Each row is a point on a tangle of strands that fork, close into loops and nearly touch. The rows are in no order.
Two points are linked if the straight distance between their rows is under 62.2. Some points are linked to none.
<1332>: [-14 -14   8 -14 -11 -29  25 -25 -10  18  39 -43 -12 -38  -3 -22 -10  -2
  22   4  10   3   8  -1]
<1674>: [ 10   9  16   1  -2 -20  20  15   2   0   8 -65  -2 -26 -19  10  -8   0
  -3   5  -7  33 -50   0]
<80>: [-24   8  27 -11  40  -8 -43  12 -25  16 -14   2 -21   4   9  -8  -5 -13
 -15  21  26   8  -4  -3]
<1959>: [  7 -29  -3 -10 -21  -2   6  10  43 -16  41 -23  16 -21   3   8 -13   3
  15   0  25   3  -8 -19]
<255>: [ 37   4 -13   4 -45  18   3   5  17  -2   6  -2  17 -16   0  -6  -5 -13
  -3 -23  11  -4  20  10]
<1879>: [ -8  27 -37 -19  26   2  19   7  17 -26 -27  23  18   1  19  28 -30   2
  -5   4 -17 -16   8 -10]
<823>: [ -8 -13  34   2  34  18 -39  23 -11  -7   1  -1  -2  19  -9  -2  20   4
 -10   6   8  -3 -17  -9]
<1086>: [-14 -14  -6  10  -2 -21   2 -17  -3  35 -24 -34 -16 -22 -12 -23  18  22
  -1  19  19  18  18  15]
<1406>: [ 31  -3 -43 -11  -9  15  -7 -15  29 -29 -35  30  32  11  16  38 -15 -25
 -10   7  -4 -17  15  -6]
<637>: [ 24  21  -9 -16 -19  30  -5  10  40 -13 -19  30  31  31  10  35 -11 -26
  -6  18  27   3  13   1]
<977>: [ -2  -4  -8  29   1  -5 -23 -33 -31  -6 -22  20  -8  24  12 -17   9   1
  -4 -28 -18  -6  24   9]
<830>: [  2 -10  -4  16 -36 -11  12 -29  10  15  37 -26  19  -1 -14 -19  22   8
  30  -5  22 -11  34   5]
<942>: [-15  35  12  -2   4   8 -17  28   4   3  -6  17  20   5   4   5   3  -6
 -28   9  32   2   6   4]
<51>: [-19  29  -3  -3   6   5   3   5  29 -11  -3  58  48  13  19  12 -35  -5
  -7 -23   0 -16  10 -14]
<487>: [  7  27 -24 -24  -7 -18  20  30   1   0 -17 -25  -2 -14  -1  13 -13  -9
 -29   4  11  17   1   0]
<1610>: [ 14   5 -14 -15 -39  -3 -20  -9  -1  10  13   1   4  -7  -7  -7   2 -15
  16   3  13 -28  14   8]
<1197>: [  3  -5   1 -10  -8  17 -14  -9  -8  16   5  23   4  28 -14 -12  25  -2
  11   5  10 -19  -1   2]
<387>: [-22 -11  16  -3  30  -2 -24 -19 -31  29  -9  12 -21  33  -9 -15  10   2
  13   5   9  16   4  -7]
<1801>: [ 11 -26  29  -6   9  29  -4   5   9  11  19  -8   6  11  -5 -11   5   0
  -8 -15  -3   6  -2 -16]
<179>: [ -8 -26  23 -20  35   9  25 -18 -24  29   0 -26 -13 -17 -25  19  16  18
   7  15 -24  31   6   2]
<1761>: [ -4  39  -2  15  11  10   5   3  34  -9  -6  46  57  -4  10  17 -22  -3
   2 -15   1 -20  15   0]
<428>: [ -1   7  32  -4  -3  21 -25  15  16   5  15 -13  29  11 -14  -5  16   0
 -28  -9  24   8 -18  -1]
<965>: [ -2 -13  33  -2  35   8 -21  -6 -13   6  -7 -39  12 -11 -20  -9  12   9
 -23  -7  11  18  -6   4]
<102>: [-30  26   7  25  20  -7  -1  11  16  -8  -3  51  30  13   7   0 -32   5
  11 -30  -3 -14   9 -32]
<704>: [-24  31  10  29  14 -15 -21  31  11 -25  -9  43   5  45   8   8  -3   2
  -6 -10  24  -9  -6 -18]
<1340>: [  1 -10   6   4   3   2  -8   3 -15   8  -9  -2 -24 -13  -9 -24  23   9
   5   4  12   1  21   4]
<1984>: [-17 -29   4   0   3 -11  13 -25  -7  35  14 -46  10  -7 -39  -3  24  20
  15   3  20  25  22 -10]
<1008>: [ -1 -31  -4   8  17   6  15 -20 -30   7 -12  -2 -37  -2  -6 -11  16  18
  23   0 -36  11  32   5]
<680>: [ 15 -22 -18 -23 -20 -11  21  15  36   0  26 -39  13 -21  -1  21 -26  -4
  15   0  17  15  -3 -27]
<159>: [ 29   1 -20  -1 -14  24  -5   4  41 -24 -32  38  22  28  13  33  -7 -31
   6   9  11 -10  19  -2]
<182>: [ 41  -6 -41   0 -32   7 -12   9  25 -27 -27   1  12 -17   2  34   1 -11
  -2  -5   5 -16  18   6]
<511>: [ 15 -36  -7  17   4   5  19 -21  -1  -2 -17  20 -25  26  -2  -5  13  17
  21 -22 -36  -8 -16 -12]
<1346>: [  0  26   1   7 -19   4 -24   3  -4   5 -20   7   2  -8   5 -22   8  -9
 -17  -5  15   4  33  25]
<553>: [  5  35 -13  10 -53 -14  -8  -2   3  23  -7 -15  28  11   1  -7  14  -9
  -5   1  35   3   2  20]
<1505>: [  1 -24  13  -5  -5  -2   4  -4   6   2  38 -40  11 -17 -18 -13  11   8
   6  -2  18   9 -12 -11]
<527>: [  6 -36   8  16   6  26  -2  -4  12 -11  27  12 -15  20   2 -17  -4  -4
  29 -29  -1  14  12 -20]
<1646>: [ 14  19 -31  26   2   4 -19  19  14 -45 -33  37   7  33   9  30 -10  -7
  -5  -4   4 -19  10  -3]
<659>: [-46  -6  14  -1  50 -13 -14 -25 -27  29 -27  19 -23  20   9 -15   1   8
  -6  19   5  18   7   1]
<1198>: [  7 -19  -5   5   5   6  11 -13 -21   0 -18  17 -24  26   0 -25   2  15
   0 -26 -34   0   1 -12]
<1548>: [ 15  17 -19 -16 -19   5  -9  32  15  -1   4 -18  11   3 -11  14  12 -12
   1   8  37   2   2  -6]
<1699>: [-18  18   2  -9  21 -21  -6  12 -14  12 -27  -6 -25 -32  14 -13 -12  -1
 -23  25  13  14  10  17]
<48>: [  1  -8 -11  23 -46 -19  12 -18  13  19  27 -31  26   6 -16 -15  14   4
  22  -4  29 -12   3  -7]
<547>: [-15  -8  26 -21  33   1  14 -11 -21  29  -7 -17 -19  -2 -12   4  20  19
 -12  22 -29  16 -24  12]
<1441>: [ 39  16 -11  23 -58   5 -11 -14  14   0   3  -3  26  -4   2  17  -3 -23
  -8  -8  16 -19  16  20]
<1983>: [-10  33   9 -17  10  -1  25  12 -14   5  -8  17 -26  -7   7   4 -25 -15
 -13  11 -36   9 -34   5]
<579>: [ -4   3  36   5  35 -16  -1  17 -35  -4 -12 -10 -43  -6  10  -8 -15 -11
  -9   5 -12  26 -18 -11]
<1686>: [ 20  -5 -11 -36 -12   1  16  18  17  -1  16 -21  -5 -23  -2  10 -22 -18
   1  -3   5   8  -1 -22]
<871>: [ 23  13 -45 -10  -6  -4  -5  -1 -21 -17 -22   0 -21 -18  16  33 -19 -15
  -1   1 -29 -19   2   2]
<242>: [  7  12  -7   0 -15  19 -19  -6  14   7   7  41  24  25  -7  -3  22  -7
  -1  13  22 -26 -11  18]
<853>: [ 20  39 -10 -12 -32   9 -11  23  17   3   2  -4  29  14  -6  21   4 -15
  -3  12  42   7  19  16]
<577>: [-25 -24   5  -5  12 -23  28 -26  -9  20  25 -60   4 -24 -22   3   8  24
  18  11   4  27  -3  -8]
<679>: [-14  -5   3  12   0 -12  -6  -6  -7  32 -14 -40  14  -1 -25 -22  28  21
 -16   9  26  28   3   5]
<672>: [ -2  -5  -7 -10  13   3   0  20  31 -17 -21  42  19  29  20  17 -30 -10
 -13   5  -3  -7 -13 -26]
<206>: [-27  28   5  37  16   0 -20 -10  -5 -19 -13  49  22  20  12 -10   7  14
   1  -9   0 -20  15  17]
<712>: [ 12   7  10 -27  26   6  -7  42 -10 -10  -6 -11  -1  -1   4  20 -31 -22
 -21  -6   0  18 -11 -24]
<1671>: [-38   5  34 -11  46  -4 -13   3 -11   8  -3  -1  15   0   2  -9   1  11
 -31   8   3  -5 -22  -4]
<373>: [-10 -15  29  -2  45  18 -32   3 -21  12  -3 -10  -8  18 -20   5  31  14
  -2  12   7   4  -7 -11]
<1880>: [  3 -28  -4  -5  -8   4  30 -12   0  17   9 -33  11  -3 -33  -3  38  31
   7   2   6   5  13  -7]
<127>: [ -1  -9  15 -13  20 -22   1  -2 -12  20   0 -38 -35 -39   0 -16  -1   2
   1  27  10  36 -10  14]
<31>: [ 29 -28 -16  -8 -27  14   0  23  34  -9  -2   0  12 -14  -1  10   9   7
   1   8  11  -5 -10  -7]
<1379>: [ -8   6 -24  -7   6 -12   7   8  28 -27 -28  43  24  44  19  13 -39  -5
 -12 -14  -7   2  -6 -31]
<151>: [ 17  18 -25 -25 -28 -12  16   8  -9   0 -15 -11 -17 -28   4  23 -12  -7
  -1  16 -25 -17  -8  11]
<1036>: [ -7  18 -45   4  22  -9   9   0   0 -35 -27  33  15  12  22  34 -45  -5
  -6  -7 -25 -17   4  -9]
<461>: [ 15  24 -41  17 -20   2  -4  -2  13 -21 -23  11  37 -17   6  17   2  -4
 -29   2   3 -26   9  19]
<368>: [-44   8  40   2  45  10 -23  -7 -14  23 -10  16  17  16   3 -12   1   4
 -24   2   6   0   2 -11]
<346>: [ 38  11 -38  -2 -27  12 -22  -2   4 -20 -14   2   9  -2   8  29  -9 -26
   0 -11   2 -19  33   2]
<525>: [ 11 -41  23 -19  21  31  13 -11   5   4  32 -19  -3  -4 -10  -7 -10   3
   2 -14 -21  15 -18 -22]
<114>: [ -5  -5  11  19  12 -18 -14   7 -12 -11  -7   8 -31  48 -11 -23  10   8
  13 -27   7   7  -7 -17]
<1181>: [-27   5  30   0  24  15 -12 -13 -14  33 -10  24  11  25  -5 -18  15   2
 -23   2   8   8  25   3]
<1647>: [ 21  -7 -16  23 -30   5  -7 -23  -1   4 -10  -3  14  -5 -14  -8  34   8
 -12  -5   4 -28  15  23]
<1613>: [ -9  28 -28   2 -39 -25  -5  -8  -2  20 -15 -14  25  -3  -6 -12   4 -13
 -26  -9  22  -9   6  12]
<520>: [ 11   5 -19  19 -58 -17   5  -3  11  19   8 -24  28  13 -10 -14  10 -13
   6  -7  29  -4 -14  -9]
<1638>: [-13  29  -8 -19  -1 -21  -2  28  -9   5 -23 -13   1 -23  -2   0  -7  -7
 -37  11  20  12   8   6]
<545>: [ 20 -18 -27 -20 -45 -16  19  -4  20   5  -2 -12   5 -14   1  10 -16  -4
   0   6 -14 -28 -25  -6]
<107>: [  2  32 -24  19  -6   0 -34 -16 -17 -25 -14  20  11  -5  23  14  -7 -20
 -18 -12  -7 -11  31  21]
<988>: [  7  -5   0 -32 -13   1  -5  11  -4  10  21 -11  -3 -13 -10 -10 -10 -14
  -3  -6   8   4  -6 -18]
<1675>: [ -8  34 -17  20   9   6  -4   5  26 -25 -21  46  44  -5   5  27  -4  -5
  -6   0  11 -28  18   8]
<16>: [ 14  -9 -18 -36  -9  13   7  19  25  -8 -18  18  17  13  11  24 -20  -9
 -12  12  -2   3 -11 -16]
<367>: [-14  18  19   9   6  12  -8  15  -2  -1  -3  39   9  30  12 -20 -17 -18
 -24 -27  -1  -2   9 -14]
<1200>: [-16 -17  21 -10  28  17   1 -16 -21  38 -14  -4   2  12 -21  -7  20  10
 -22   4  -2  19  22  -6]
<443>: [ 23  -6 -14  22 -24  17 -23 -39 -13  -7  -4  18  14   3   2  -2  22  -7
 -12 -10 -17 -32   6  15]
<1873>: [ -2 -14  32 -14  42 -10 -11  -1 -28  17 -10 -25 -31 -23   0  -7 -10  -9
  -2  19   2  29 -14   6]
<1589>: [-31  23  -8  21  20 -17  -7  -1 -11 -16 -19  39   9   1  17 -14 -16  12
  -7 -12 -18 -15   9   0]
<1966>: [ -6  33 -33   2 -11 -11   7  16   7 -13 -27   9  25 -21   5   8   0   5
 -40  -7   3 -11  21  14]
<1430>: [ 13 -30  -3 -19 -11   6  21  -6   5  14   4 -10  -9  -7 -16  -2  17  32
  -1  11 -21  -9 -24   2]
<1617>: [  1  -3  40   1   9  16 -30   1  -2  18  10 -43  31   3 -24  -9  16  -2
 -19 -11  27  19  -6   6]
<496>: [  8  -3 -24   4 -11  -1 -17  -4 -10 -16 -14  34 -12  23   9   0  -8 -10
   2 -21 -13 -20  -4  -4]
<550>: [ 19  32 -38 -16  -8  17 -10   8   6 -10 -19  20   5  13  16  18 -16 -26
 -10  -6   6  -8  31   1]
<1139>: [ -9  -7 -21   9 -27 -32  28  12  12   1  26 -53   8 -18   4   0 -13   1
  24   3   3   7 -30 -30]
<1488>: [ 14  -8 -12  27  -5  16 -28 -43 -29  -2  -8  17  -4  16   3  -8  24  -3
   7 -15 -15 -16  30  16]
<345>: [ -6 -28  25   2  41  18  26  -4   2  -8  31 -45  -8 -26 -19  16  15  26
  22   3 -27  30  -5   3]
<799>: [-15 -26 -13  18 -19 -22  37 -13  14 -11  36 -36  12 -18  -4 -12  10  24
   6  -8   7 -11  19   4]
<1229>: [ -7 -23  18 -23  28  -1 -16 -17 -19  22  29 -36 -11 -17 -15 -13   7  -1
  23   9  19  20   7   1]
<1799>: [ -3   7  21   0  26   8 -36  28 -10 -11  -3  10  -5  36   5   1   0 -14
   0 -12  19  -2 -27 -22]
<462>: [ 15 -25  10   1   7   6  -1  22   8 -12  -2   9 -20  19  12  -2 -18   8
   0 -12 -18  13 -31 -22]
<1448>: [-22  17  16  -2  27 -14  24   5 -20   5 -17  21 -27  -1  19 -11 -20   5
 -11   9 -36   4 -28   6]
<590>: [  6  17 -40   5   6  -8   0   4 -14 -31 -34  18  -7   2  26  23 -25 -10
 -12 -13 -32 -12  -5   1]
<73>: [  1 -11  38 -20  27   7  11  -5  -6  -5  22 -41 -11 -32 -11   9  -7  -4
   6   0 -29  21 -39   9]
<1778>: [ -4 -21  -2 -10  -6  -8  24 -13  -6  23   3 -26 -12 -17 -23   2  36  36
  14  20 -19   2  -2   7]
<266>: [-11 -27  24  -7  41  16 -21  -4 -20  13   6 -12  -3  17 -29   7  30   9
  22   0   5  24  13 -13]
<1773>: [ 16   6 -32 -11 -30  -6   3  21  16  -3 -12  -4  18  -5 -13  17   6  -1
 -11  10  23 -13 -12  -1]
<551>: [  3   2 -12  37   8 -17 -21 -10 -28 -29 -28  17 -21  28  10 -15   8   6
  -6 -28 -10  -2   9   9]
<1137>: [ -7  13 -13   5  -7  -7  -7   4 -11   2 -21  13   5 -25   6 -19   4   0
 -31   0  -5 -10  20  25]
<471>: [ 12  40 -25 -14 -21  16  -2   9  25  -7  -7  11  34  20  -3  36   5 -13
  -7  12  30 -11  13  13]
<684>: [  4   3   2  -6   8  -7   4  14 -24  -4  -9  12 -31  12   9 -20 -22 -16
  -6 -22  -5  15  -4 -14]
<13>: [-22  -3  20  -9  13 -21  28 -12  -3  -9  45 -44 -33 -33  -2  15   7  12
  37  30 -12   3 -23   4]
<1179>: [ -3  -7  18   5  15   8  47 -12  -8  -1  15 -12 -37 -21   2  -6   1  18
  18   4 -44  12  -3   5]
<1475>: [ -3  22  -3  26 -29   0 -27 -15  -3  13 -21  -1   9  -7   2 -14  21   5
  -9  10  22   1  30  43]
<927>: [ -2  18   1 -23  -8   6  22  14  11   4 -12   6 -22  -9  11  19 -20  -9
  -4  17 -40   1 -37  -3]
<1160>: [ -1  59  -2  15  -9  12 -17  -3  -7 -18  -6  46  33  17  25  24  -9 -19
   4   0  11  -7  30  33]
<519>: [ 20 -32  -5 -11  -5  14  -1  10  24 -15  24  14  -2   3  13 -10 -18 -15
  23 -16   0   6  10 -25]
<1766>: [-17  24 -15 -16  26  -1  22  33  -4 -16 -27  27   3  -5  14  20 -32  -1
 -22   3 -14  -4   4 -17]
<745>: [ -4 -35  16   2  40  21   9  11  -2  -9  19 -21 -22 -11 -12   1  21  21
  23   6 -17  14  -3 -15]
<1629>: [-44  -2  26 -10  58 -12  -8  -3 -21  24 -20   4 -13  -3   1  -9  -1  22
 -23  30  -9   7 -15   2]
<1204>: [-17 -14  -1  -5 -23 -14   4 -23  -2  13  44 -35  -2 -18  -4 -22   1   3
  21  -4  27  -4  38   7]
<1349>: [ 18 -27   7  27  -3  18  -8  -1   6 -16   3  23 -10  31  -7 -20  20   6
  25 -20  -7  -2  10 -10]
<635>: [  5  -8  20  -7  20   8   2  26 -11  -8  -8   1 -18 -14  -1  -7  12  16
 -12  15 -11   3 -19   2]
<58>: [-28  -3  35  25  40  -7  14  18 -24  -8 -23  12 -33  28   9 -14  -2  17
 -23  -6 -23   8 -14 -14]
<1543>: [ -6  41 -18  20   8  -1  -8  13  16 -33 -18  45  23  48  17  28 -17 -14
   3 -19  10  -4  16  -6]
<1360>: [-31  26  11 -10  33 -16 -19  22 -19   4 -17  15 -14 -13  10 -14 -22  -4
 -23  16  11   5   2  -3]
<990>: [  7  -6  27  -2   6  25 -17  26  15   0   5   3  18   7  -5  -7  -3  -7
 -31 -13  11   6  -8 -11]
<620>: [  7  -2  11  -6   8   0  21   2  -8   4  16 -14 -39 -30   2  -8   0   4
  25  12 -32   7 -10   2]
<213>: [ -1 -16  11  10  21   1  24  -5 -28  14 -18   1 -39  13   2 -19   2  10
   5  -6 -35  15   2  -3]
<1626>: [ -9  -3   1  -4   3 -27   3  -6  -6  25 -23 -27 -30 -30  -1 -17   1   4
 -10  26  15  19   0  21]
<1948>: [ 10   1  10 -13  -4  -7   9  30   7  -5   1 -43   7 -23  -9   5  -7  -1
 -23  -1   3  22 -36 -10]
<1673>: [ 15  -5 -16 -31 -11   8  16  18  12   1 -11  19  -6   7  18  19 -23  -6
  -7  10 -37  -2 -29 -23]
<360>: [ -8   1   5   9 -18   4  -4 -22  -3  35  -4 -20  10  14 -23 -12  37  16
  -4  11  25  17  20  15]
<664>: [ -1  -8 -16   7 -35 -38  24   3  -7  16   8 -51   3 -20  -6 -11  -4   3
  13   1   3   2 -27 -15]
<906>: [ 26   4 -33 -10 -33   3 -19  -8 -11  -9   4   2   1 -13   5  11 -14 -27
  12 -11   1 -28  18   4]
<1494>: [ 14 -22 -12  -5  -6   6  17   2 -11  -7  16   1 -28 -12   8 -10  -1   9
  25  -7 -26  -6  -7  -6]
<1831>: [  2 -31  22  13  34  12  13  12  -5 -13  12  -9 -31  24  -9  -7  11  22
  17 -12 -10  19  -2 -23]
<1222>: [ -6 -20   9  -5  21   3  -4 -16 -18  16  15 -13 -22 -12 -14 -19  12   7
  23   8   9  15  30   4]
<408>: [  3 -14 -20 -10 -21 -19  27  -1  18 -25  35  -9 -19 -35  15   8 -21   3
  27   6 -20 -28   8  -3]
<663>: [ -2  29  33  17  -3  19 -21   1  -5   9   4  32  12  26  14  -8  19   1
  -5   6  12   3  11  27]
<1477>: [  2  18  -3 -36 -13  -7  21  12   2  19  -1 -17  -4 -14  -4  17 -12  -3
 -17  22 -20   1 -55  -2]
<1112>: [ 24 -23 -11  19 -28  20  -4 -17  28 -21  29  16   4  -3   9  -8   2 -11
  30 -11   2 -17  24   2]
<35>: [ -3   6  -7 -13  -4 -20  -3 -12 -35   8 -19  12 -35 -18  10 -11 -10  -6
   9   7 -29  -8  -3  12]
<1378>: [-21 -20   7  -2  13 -16  20  -9  10 -17  49 -50  -7 -34  -6   8   2  15
  18  11   0   5 -33   1]
<1077>: [ 11   4  22   6  20  -6  17  28 -22  -9  -4   0 -38  -8   9 -12 -25 -16
  -2 -10 -21  22 -20 -12]
<1606>: [-24   1  -9  11  17 -11 -11 -19 -23  -4 -14  33  -7  40  -5 -19  14  16
   3  -5  -6 -15  -8  -1]
<1711>: [ -4  22   1  14  10   5 -26  20   0 -14  -4  30 -12  48   9  -3  10  -9
  12  -6  15  -8  -5  -9]
<1165>: [  4  -3 -13   0  -3   5 -31  -9 -17   1   2  20 -22  25  -1 -13  22   2
  31  -1  11 -18   5   4]
<54>: [ 24  -1 -38   8 -28   7 -10  -6  16 -21 -26  12  11 -18   6  12   7  -1
 -29   2  -9 -29   1  13]
<98>: [-26 -23  -5  10  -6 -40  22   0   2 -10  48 -67   8 -20  -2   4 -13   2
  22   0   8   4 -34 -14]
<1388>: [  6 -38  15 -14  -2  14  19  -9  24  -7  39 -15  -6 -20   8  -1 -11   4
  20   4 -18   8 -18 -13]
<279>: [ 18 -30 -10 -14 -37 -14  24  -8  21   7   8 -18  -5 -25 -10   2   0  20
  12  10 -14 -21 -22  -3]
<1256>: [-14  25  20  -4   5  -1 -41  -2  -5  24  -1   6  -6   3  -1 -10  16  -1
   0  27  36  12  12  16]
<1089>: [  0   6 -21  -3 -18 -10   1  -8 -15  -2 -19 -10  -4 -31   0 -10  16  13
 -19   7  -8 -11   0  23]
<1902>: [ 10 -21 -20   7 -25 -26  13 -17  11 -22  31 -24 -10 -44   4   9 -11   9
  24   2 -12 -36  20   5]
<18>: [ 27   6  16  27 -24  28 -15 -15   0  -3  13  32   1  34   7  -7  14 -13
  27 -10   5  -8  14  20]
<651>: [  6   9  20 -13 -10   0  29  11   8  12   8 -26 -28 -36   0  -2   1  -5
  11  16 -27  16 -28  11]
<465>: [ 41  12  -1  19 -44  21 -16 -26   2   2  19  13  15   7  -1  10  12 -21
  19  -9   7 -22  17  28]
<225>: [  5  18  22  -7  -7 -17  24   2   7   5  18 -47 -23 -42 -10  16  -3  -5
  11  19 -12  23 -43  15]
<633>: [ -6 -20  34 -12  36  -3  -6  -6 -14   2   0 -50   0 -25 -27  10  10   7
  -1   6  -5  25 -26  17]
<14>: [ 26 -17  -4  29 -24  19 -13 -18  12  -9  14  30   1  31   8 -13   9 -16
  32 -24  -2  -8   7  -2]
<335>: [ 33 -15 -15  -2 -15  19  -8  16  30 -15  -4  20  -3  14  13   5 -21 -24
  18 -15   9   6  20 -18]
<1510>: [ -8 -32   7 -23  13  15  23 -15 -24  32  -1  -6  -4  -3 -20   3  20  10
   2   0 -19  20  18 -10]
<1979>: [-31  12  26  31  26 -15 -11  20  -6 -22 -10  22  -2  45  10  -4  -9   7
 -22 -14   9  -6 -11 -27]
<390>: [-23   2  22  15  31   1  10  28  -8 -19 -15  20  -7  15  15  -7 -18   9
 -28 -16 -14  -1 -10 -26]
<1210>: [ 11 -13 -16   5 -23  -1   2  -3  -3   9  -3 -13  -4 -21 -12 -19  27  14
  -4  -1   8  -2  15  18]
<1973>: [ -8  -6  21  -9  18   8 -44 -10 -13  29  -6   2 -19  19  -1 -19  20  -4
  17  17  22  13  11   5]
<491>: [  5  -3  -2 -20   1   5  -4  11 -15  14   3  10 -13  -5   2 -21 -17 -18
 -12 -18  -3   2   4 -14]
<1040>: [ 27 -34  -2   4  -8  26  -2   3  29   4   6  11  10   4 -11  -3  24   6
   8   4   9 -13 -11  -1]
<1400>: [  8  12 -28  13 -13 -12  -7  -2  17 -26 -18  38   6  46  15   3 -39 -16
 -21 -35  -6   3  -2 -17]
<175>: [  5  41   3  13 -38   1   0  -3   3  20   4  10  35   8  -3  -4  10  -2
 -13   8  24   1  -2  32]
<774>: [  7   8  14 -19  24   3   0  37  -1  -9  -5 -28   1 -18  -6  16 -21 -11
 -33   0  -3  11 -24  -5]
<1263>: [  9 -21   0  -4  -4  24  -2 -10   6   8  16  -1   3   9 -21  -8  33  11
  25   1  15 -17   7  -5]
<993>: [ 11  11 -18 -32 -11 -17   5   5 -19   5  -9   6 -21 -18   6   1  -6  -4
   8  14 -16 -16 -15   4]
<536>: [-36  22   4  16  29 -34  10 -14 -20  -1 -22  32 -18  -1  18 -17 -26  12
  -8  -2 -26   0  -6   4]
<1813>: [  7 -35   4  -3 -17  18   3  -1  46  -8  47  -5  15  -8   5   5   3  -1
  25   4  29  -7   2 -15]
<683>: [  7  13  11   7  -4  21 -13  16  13  -8   1  42  11  42  24  -4 -22 -18
 -18 -23  12   2  -1 -12]
<1289>: [-29   7  30  -9  47  -8  10 -10 -18  29 -26  -1 -30 -13   2   0  10   9
 -13  41 -20  15 -22  16]
<366>: [ 22 -16   4  12 -43  13  -2 -12  42 -12  39  -3  16  -9  -5   0  11  -3
  27 -11  29  -9  22   6]
<665>: [-20 -26  16  -9  29  -1  26 -24  -4   9  25 -51  -3 -24 -32  25  20  28
  18  11 -13  31   0   3]
<425>: [-15  39 -12  41  13  -3 -24  -1  12 -32  -8  58  33  10  12  14   0  -3
   2  -6  -1 -26   7  14]
<1163>: [ 11 -35 -11  10  -3   7  13  -5   5 -13  18  -8 -17 -19   2  -6  18  17
  27  -7 -12 -16  18   4]
<746>: [-10 -33  -8  -4  -5  -1  39 -15  16 -13  42 -19  -3 -19  -2  -7  12  23
  18   0  -4 -11  18   2]
<128>: [ 11  -5 -10   7 -20   2 -10  16  19 -11 -17  37   0  41  22  -4 -27 -23
 -15 -31   4   8  -5 -19]
<1344>: [  4 -15  25 -16  15   7  19  -4  10 -12  41 -30 -17 -34   0  13 -22 -13
  15  -4 -33  16 -32  -6]
<1445>: [ 18  41  19  21 -17  20 -10   8  -2  -2   4  45  14  26  25  10  -9 -14
  -1   2   9   4  11  36]
<347>: [-30  42 -14 -10  31 -23   6  27 -22 -11 -19  26  -5 -10  17   6 -23  -9
 -10  12   0  -1   2  -7]
<1196>: [  4 -17 -13   1 -29 -21   6 -23   2   1  42 -21  -5 -33   3 -12 -12  -2
  24  -6   4 -30  40   8]
<1476>: [  5  46 -24  -2  -5  10 -18  -1   4 -21 -13  37  22  34  22  31 -14 -27
   3  -5  10  -9  20  14]
<842>: [-21 -30  10 -11   1   3  41 -15  14 -10  58 -22 -10 -17   4   3 -10  13
  16   0 -23  -2   2   0]
<1318>: [-16 -21  -7  11 -21 -22  15 -34 -12  38  11 -51  15  -1 -28 -18  24  16
  27   1  19  12  11 -12]
<12>: [ -7  -2   5 -22   3 -12 -14  -1 -15  20   9 -22   4  -8 -23 -10  18   5
 -17  16  13   3 -32   5]
<1004>: [-24 -20  23  14  34  -5  13  -1 -26  13 -32   7 -31  21   0  -7   6  22
 -13   5 -26  19   8  -3]
<880>: [  9  36   5  19 -29  15  -2 -18  15   1   6  41  37  15  -1   5   8  -6
  -9  12  14 -21  -9  41]
<654>: [-10  36  11  34 -11  15  -6 -24  16  -8  -1  49  52   0   6   4  12   2
 -14   0   7 -25   8  35]
<1960>: [  5   2 -10 -15 -32 -29  27   7  -5  21   5 -36   0 -17 -12   2  -3   7
   2  12  -5   4 -53  -2]

How many points has the smallest loop of links through each point below? Write none if it is on no loop.
<1388> => 10
<683> => none
<1671> => 9

A tip is a point with one link. Name the tips that can be reached along the links from each point below, in the order of the rows.
<965> => <712>, <799>, <1179>
<1983> => <102>, <367>, <13>
<213> => <1008>, <511>, <266>
<659> => <545>, <1831>, <1256>, <1318>

A fork is a point with three links, a tip a point with one. Leave the first point through the second and follow the links. Name the first fork or tip that comes.
<1360>; <347> => <35>
<73>; <633> => <1388>
<1040>; <31> => <1406>
<425>; <206> => <927>
<373>; <823> => <213>
